Points on a hilly landscape, in no order, each with its height.
A ball rolls from a point to whichever of its 2 nearest points has the largest drop for the distance, and stops where none of them is lower. Distance is the straight distance between rows; heights are no part of it.
Doma: -16; 2; -29; 8; 41; 11; 5; 27; 15; 32; 17; 28; -30; -2; -1; 8; -6; -76; 10; -48; -41  height 703
Mufo: 29; -13; 27; 17; -16; 1; 53; -7; -24; -2; 16; 10; -19; 19; 32; -30; 28; -23; -28; 36; 29  height 338
Rigap: 27; -34; 21; 35; -10; -31; -9; 13; -22; 0; 22; -28; -4; -40; -26; -20; 0; 13; -11; 52; -7  height 295
tobi: 20; 15; -3; -24; 4; -31; 46; -32; 6; 22; 12; 1; -35; 40; -11; -38; -16; -21; 21; 27; -8  height 669
zefu: 18; -8; 12; 17; -21; 16; 68; 13; -46; 2; 10; 11; -47; 24; 37; 18; -25; -38; -38; 23; 21  height 372
pume: -21; 57; 4; -15; -18; -47; -6; -1; 8; -33; 39; -37; 3; 1; -1; -21; 30; -19; 7; -31; 0  height 579
dod: -18; 27; -63; -42; -10; -11; -33; -28; -26; -13; 2; -37; 14; -25; -10; 2; 2; 15; 44; -8; -13  height 520
ribe: -15; -3; -74; -32; 33; -14; -38; -13; 10; -6; 27; -14; 39; -33; -6; -19; 17; -13; 13; -40; -37  height 441
luzo: -38; -19; 14; 25; 31; 35; -31; 21; 9; 3; 22; 2; 20; 14; 19; 5; 20; -19; -51; -30; -5  height 137
sogi: -5; -51; -16; 24; -24; -13; 27; -14; -11; -2; 57; -8; 20; -50; 9; 28; 15; 0; -21; 9; 5  height 297
guve: 1; 59; 28; -28; -7; -20; -38; 11; 19; -22; -35; -46; 10; 18; -18; -28; 30; 54; 4; -1; -7  height 306
buvun: 13; -25; -38; 9; -15; -22; -12; -13; 23; -9; -2; -30; -9; 8; 14; 4; -40; 52; -4; 7; 10  height 528
nuze: 42; -41; -26; 32; -19; 34; -43; -12; -26; 26; 9; 24; 32; -6; -1; -10; 12; 15; -3; 14; 12  height 346
bufov: -12; -36; -47; -16; 33; -6; -10; -5; 10; -1; -9; 3; 37; -62; -38; 6; -2; -28; -17; -33; -37  height 391
nepi: 18; 1; 1; 34; 4; -39; 4; 26; 48; 38; 25; 4; -33; 35; -9; -12; -9; -39; -20; -5; -12  height 404
vam: -27; 1; -27; -7; 17; -2; 25; -21; -61; -12; -9; 9; -5; -20; -2; -4; -4; 2; 17; 28; 20  height 286
daded: 19; -19; 28; 11; -11; 29; -39; 2; -28; 37; -8; 26; 12; 21; -1; -32; 16; 18; 17; 30; 5  height 385
pom: 1; 49; -11; -13; -36; -31; -60; 6; 40; -20; 1; -38; 25; 12; -4; -9; 14; 28; 16; -35; -13  height 360
guneg: -7; -37; -16; -27; 41; 3; 38; 18; 9; 10; -18; 22; 20; -31; -44; -1; -11; -38; -49; -13; -51  height 343
sapa: -21; 20; 68; -46; 31; 26; 55; 38; -9; -23; -23; 30; -30; 9; 24; 38; 35; 21; -6; 11; 38  height 151
Negu: -39; 22; -3; 10; 64; 34; 7; 27; 19; 12; 0; 36; -26; 7; 19; 25; 35; -52; -12; -56; -20  height 718
Motoz: 12; 12; 2; 45; -32; -31; 2; -29; -9; 20; 47; -21; -40; -38; -9; -8; 4; -7; 43; 39; 4  height 189
let: 5; -32; -32; 23; 46; 0; -8; -18; -11; 27; 7; -5; -20; -5; -11; -17; -12; 32; -8; 30; -12  height 519
relel: 2; -14; 26; -75; -4; 24; 37; -2; 8; -30; -55; 18; 23; 26; -7; -5; -3; 29; 2; 9; -17  height 425
dipe: -3; 1; -25; 34; 24; 7; -20; 11; 37; 31; 28; 8; -32; 52; 24; 6; -11; -23; -3; -26; -12  height 354
Voka: -17; 14; -22; 6; 16; 33; -8; -11; -6; 1; -50; 26; -24; -15; -9; 36; -49; -11; 54; -11; -3  height 640
zet: -17; -7; -33; -5; -9; -16; -12; -19; 9; 11; 43; -18; 7; -15; -11; 9; -17; -32; 20; -11; -12  height 572
nuleb: 25; 53; -28; 2; -42; -31; -47; -23; -14; -8; 36; -46; 5; -30; 8; -33; 38; 15; 34; -3; 10  height 578
ror: -13; 21; 24; 19; 50; -25; 14; 21; 38; 45; 7; 5; -42; 35; -18; -29; 20; -9; -22; 11; -24  height 453
Fuv: -9; 11; -17; -24; 27; -5; 17; -8; 5; 47; 18; 31; -25; 15; -16; -14; -10; -51; 26; -8; -18  height 687
geka: 25; -27; -8; -1; -36; 5; -19; -35; 8; -5; 43; -59; 17; 5; 13; -31; 2; 40; -26; 12; -5  height 138
siz: -5; -9; -34; -5; -2; -9; 27; 2; 26; -12; -3; 12; 11; 0; 5; 28; -29; -37; -36; -41; -6  height 593
lil: -2; -46; 14; -19; 19; 59; 42; 2; -6; 14; -14; 37; 23; -8; -14; -1; -12; -56; -62; -9; -46  height 293
Nusef: -9; 9; 16; -2; -44; 29; -47; 6; 6; 10; -6; 1; 15; 35; -1; 7; -23; -8; 47; -6; -7  height 113
kul: 20; -57; 6; 29; -50; -3; -4; -23; 11; 25; 78; -32; 13; -7; 12; -2; 16; 15; -18; 14; -2  height 227
maru: -8; 10; 7; 11; 8; 25; -26; 7; 5; 7; 24; 16; 43; 32; 32; -8; 51; -3; -21; -40; 27  height 222
vep: -27; 7; 3; 7; -48; -10; -41; 17; 36; -8; 25; -39; 4; 5; -5; 22; -33; 1; 47; -32; -20  height 214
tubuk: 2; -6; 25; 45; 28; -4; 33; 33; -43; -5; -8; -15; -34; -8; 12; -5; 2; 12; -35; 52; 21  height 207
Sotip: -12; -12; -62; 3; -3; -5; -48; -21; 13; -21; 15; -13; 15; -17; 41; 47; -13; 21; 16; -50; 8  height 585
gubu: -1; 36; 61; -12; 32; 16; 27; 7; -2; 22; -9; 35; -57; 2; 11; 23; 43; 37; 19; 16; 43  height 73
lomes: 6; 9; 6; 14; 24; 17; 10; -4; -22; 15; 18; 21; -18; 41; 30; -15; 39; -16; -43; -5; 34  height 292
zibu: 35; -8; -7; -4; -28; -40; 23; 12; 42; -14; -32; 5; -14; 28; -13; -4; -32; 35; -7; 21; 15  height 495
Bap: 31; -31; 23; -56; 2; -13; 38; 4; 43; -6; -43; 10; -12; 38; -14; -27; -33; 35; 5; 39; -20  height 460
kiti: 51; 0; -2; 10; 10; -4; 1; -20; 6; 26; -23; 39; -21; 38; 5; -32; 4; 51; -1; 28; 32  height 403
Fel: 27; 11; -10; 54; -12; -52; -28; 4; 13; 16; 22; 8; -16; -22; -16; -4; 16; -20; 23; 5; 22  height 258
zag: -3; -15; 16; 6; -31; 6; -10; -1; -39; -15; 4; -8; 28; -8; 7; 19; -2; -34; -13; -14; 27  height 625
reta: -9; 23; 52; 35; 47; -6; 37; 33; -4; -2; -22; 18; -40; 9; 12; 10; 39; 39; -21; 35; 31  height 152
kevo: 5; 11; 66; -12; -27; 25; 59; 36; 3; 13; -24; 47; -26; 36; 15; 29; 3; -52; -12; -4; 10  height 634
Nutuf: 10; -4; -48; 4; -10; -8; -15; -1; 20; -8; -26; 28; -11; -40; -14; 42; -56; -21; 49; -30; -14  height 622
Tun: 4; -24; -24; -33; -24; 20; 19; -22; 3; -18; -11; -5; 23; 14; 0; 21; -44; 1; -12; -19; -7  height 570
Sunub: -51; 30; 21; -17; 23; -34; 4; 10; 4; -6; 15; -31; 4; 4; -16; -10; 7; -25; -17; -15; -16  height 604
zib: -9; -39; -1; 12; 6; 47; -10; 7; 4; 8; 5; 20; 43; -15; -10; 18; -2; -38; -52; -43; -15  height 221
nev: 7; -14; 16; -2; 51; -5; 5; 6; 11; 46; -13; 10; -39; 22; -19; -29; 11; 31; -19; 52; -25  height 491
Sefo: -18; -13; -5; 35; -32; -29; 3; -15; 8; -26; 56; -67; 11; -49; 10; 11; 16; 27; -32; 1; 2  height 352
Sav: 12; 16; -2; 12; -60; -29; -40; 3; -22; -19; 12; -25; 34; -39; -1; 2; 20; -1; 8; -14; 23  height 603
veze: 15; 5; 31; 41; -38; -18; -20; 5; -39; -2; 0; -14; -29; -18; -16; 1; -14; 5; 39; 60; 14  height 246
bire: 14; -5; -34; 18; 12; 13; -51; -3; 25; 16; 30; 21; 24; 22; 39; 6; 9; -18; 3; -45; 8  height 294
kenuz: 53; -53; -12; 58; -6; -7; -8; -6; -4; 32; 41; 4; 6; 0; 14; -8; 17; 21; -33; 25; 19  height 298
nazo: -15; 5; 26; -26; 1; -14; 19; -25; 5; 15; 18; -42; -12; 24; -12; -50; -28; 9; 7; 49; -34  height 649
Vones: -30; 45; -52; -38; 30; -24; -46; 2; 20; -19; 5; -21; 12; 2; 7; -18; 17; 3; 43; -39; -20  height 484
Kave: -20; 13; -47; -20; 57; 20; 2; -35; -41; 3; -23; 22; 9; -19; 4; 2; 6; 28; 13; -13; 14  height 319
bagan: -13; 14; 89; -29; -10; 68; 35; 41; 10; 15; -30; 63; -8; -9; -15; 47; 10; -32; 9; -6; 6  height 657
pumi: 30; -67; -31; 8; 21; 11; 27; 17; 16; 10; -17; 13; 18; -21; -20; 7; -21; -4; -48; -3; -22  height 384
zazev: -10; -7; 5; -44; 16; 43; 44; -1; 8; -35; -81; 37; 18; -23; -19; 27; -27; 11; -1; -1; -9  height 390
bot: -8; 11; -12; -44; 34; 13; 34; -11; -15; -8; -53; 56; 9; -20; -23; 8; 11; 6; 31; 1; 11  height 356
puga: 15; -9; -59; 21; 11; 21; -46; -7; -2; -24; -28; 27; 38; -40; 14; 29; -5; 22; 19; -38; 25  height 609
rik: -24; -10; 40; 26; 32; 40; 27; 47; -21; -18; -54; 22; -3; -25; 17; 39; 22; 2; -52; -7; 14  height 655
Feru: -40; -8; 33; -32; 34; 0; 22; 5; 5; 7; 5; -14; 10; 33; -13; -22; 6; 0; -26; 20; -23  height 627
zazuf: -12; 43; 29; -35; -38; -5; -3; 0; -5; 0; -37; -8; 2; 14; -31; -22; -6; 13; 48; 17; -7  height 498
mupap: -8; -14; -60; -44; -21; 20; -10; -35; -33; -37; -23; -18; 38; -22; 4; 23; -38; 24; 25; -23; -6  height 546
ligo: -3; 12; 30; 40; -24; -22; -18; -16; -3; -13; 39; -74; -10; -34; -5; -36; -1; 34; -22; 45; -8  height 347
dubuf: 1; 70; -3; -12; -15; -37; 1; -47; -1; -14; 33; -51; -21; -7; 2; -47; 7; -12; 41; -1; 7  height 552
kam: -3; -7; -23; 48; 23; 27; -32; 4; -10; -6; -40; 54; -8; -27; 1; 22; -9; 2; 18; -22; 13  height 628
leli: 78; 1; 0; 1; -23; -18; -13; -19; 9; 2; -10; 17; 18; 24; -3; -50; 32; 33; 14; 16; 33  height 367
Kat: -8; 12; -44; 9; -23; -33; -8; -32; 29; -26; 25; -40; -3; 24; 48; 30; -23; 23; 10; -33; 28  height 558
dozop: 42; 13; -6; 14; -4; -50; 12; 8; 28; 1; 5; 18; 4; 0; -21; -33; 36; -3; -4; -2; 18  height 318
pufum: -12; -22; 32; 0; 9; 37; 24; 19; -39; -28; -27; 19; 17; 2; 24; 18; -6; -5; -28; 13; 26  height 641
demok: -24; 17; -17; 17; -7; -36; -55; 28; 34; -28; 6; -33; 12; -10; 6; 24; 5; -11; 20; -52; 0  height 291
kop: 0; -8; 67; 2; -10; 47; -1; 13; -17; 16; -12; 12; -4; 44; 12; 3; 2; 24; 10; 27; 8  height 422
Pesek: -7; -45; -25; 8; 13; 12; -26; -17; -10; 19; 24; 7; 13; -22; -12; 24; -36; -7; 5; 14; -29  height 545
Botos: -10; 7; 26; 20; -13; -1; 28; 10; -50; -8; -32; 7; -31; 0; 3; 12; -21; 1; 17; 53; 19  height 249
bopi: 1; 45; 27; -22; -56; -8; -12; -27; -31; -22; 5; -34; 2; 7; -1; -42; 9; -6; 35; 21; 16  height 526
fil: -13; 15; 45; -42; 31; -4; 64; 13; -17; -33; -38; 8; -13; 15; 9; 0; 6; 25; -26; 32; 8  height 208
reni: -27; 15; 60; -21; -1; 38; -5; 20; 2; 4; -50; 8; -5; 14; -23; 8; -21; 38; 30; 5; -14  height 461
Bofu: -2; 7; 12; 6; -16; 2; 34; 32; 2; -3; 6; 21; -3; 29; 15; 30; -10; -68; -26; -28; 9  height 614
Pok: -28; 15; -26; -23; -17; 0; -1; 0; 4; -26; -4; -12; 23; -26; -18; 35; -44; -43; 31; -25; -27  height 598
kos: 28; 8; 27; -8; -37; -10; -40; -4; 1; -12; -3; -50; 35; 7; -3; -33; 22; 58; -23; 21; -14  height 229

Call two points neighbours if one is among the 2 nearest of the other. Go from one point of each pair to the other, from neighbour to neighbour, staying as low as possible. Name the highest point that can't be avoided.
luzo, Nusef | Voka
Motoz, Nusef | pom
Motoz, geka | Sefo
gubu, Motoz | Botos

For each start below, name the point where the ball stops.
Voka | luzo
kam | gubu
nazo | geka
bot | gubu
Sav | geka
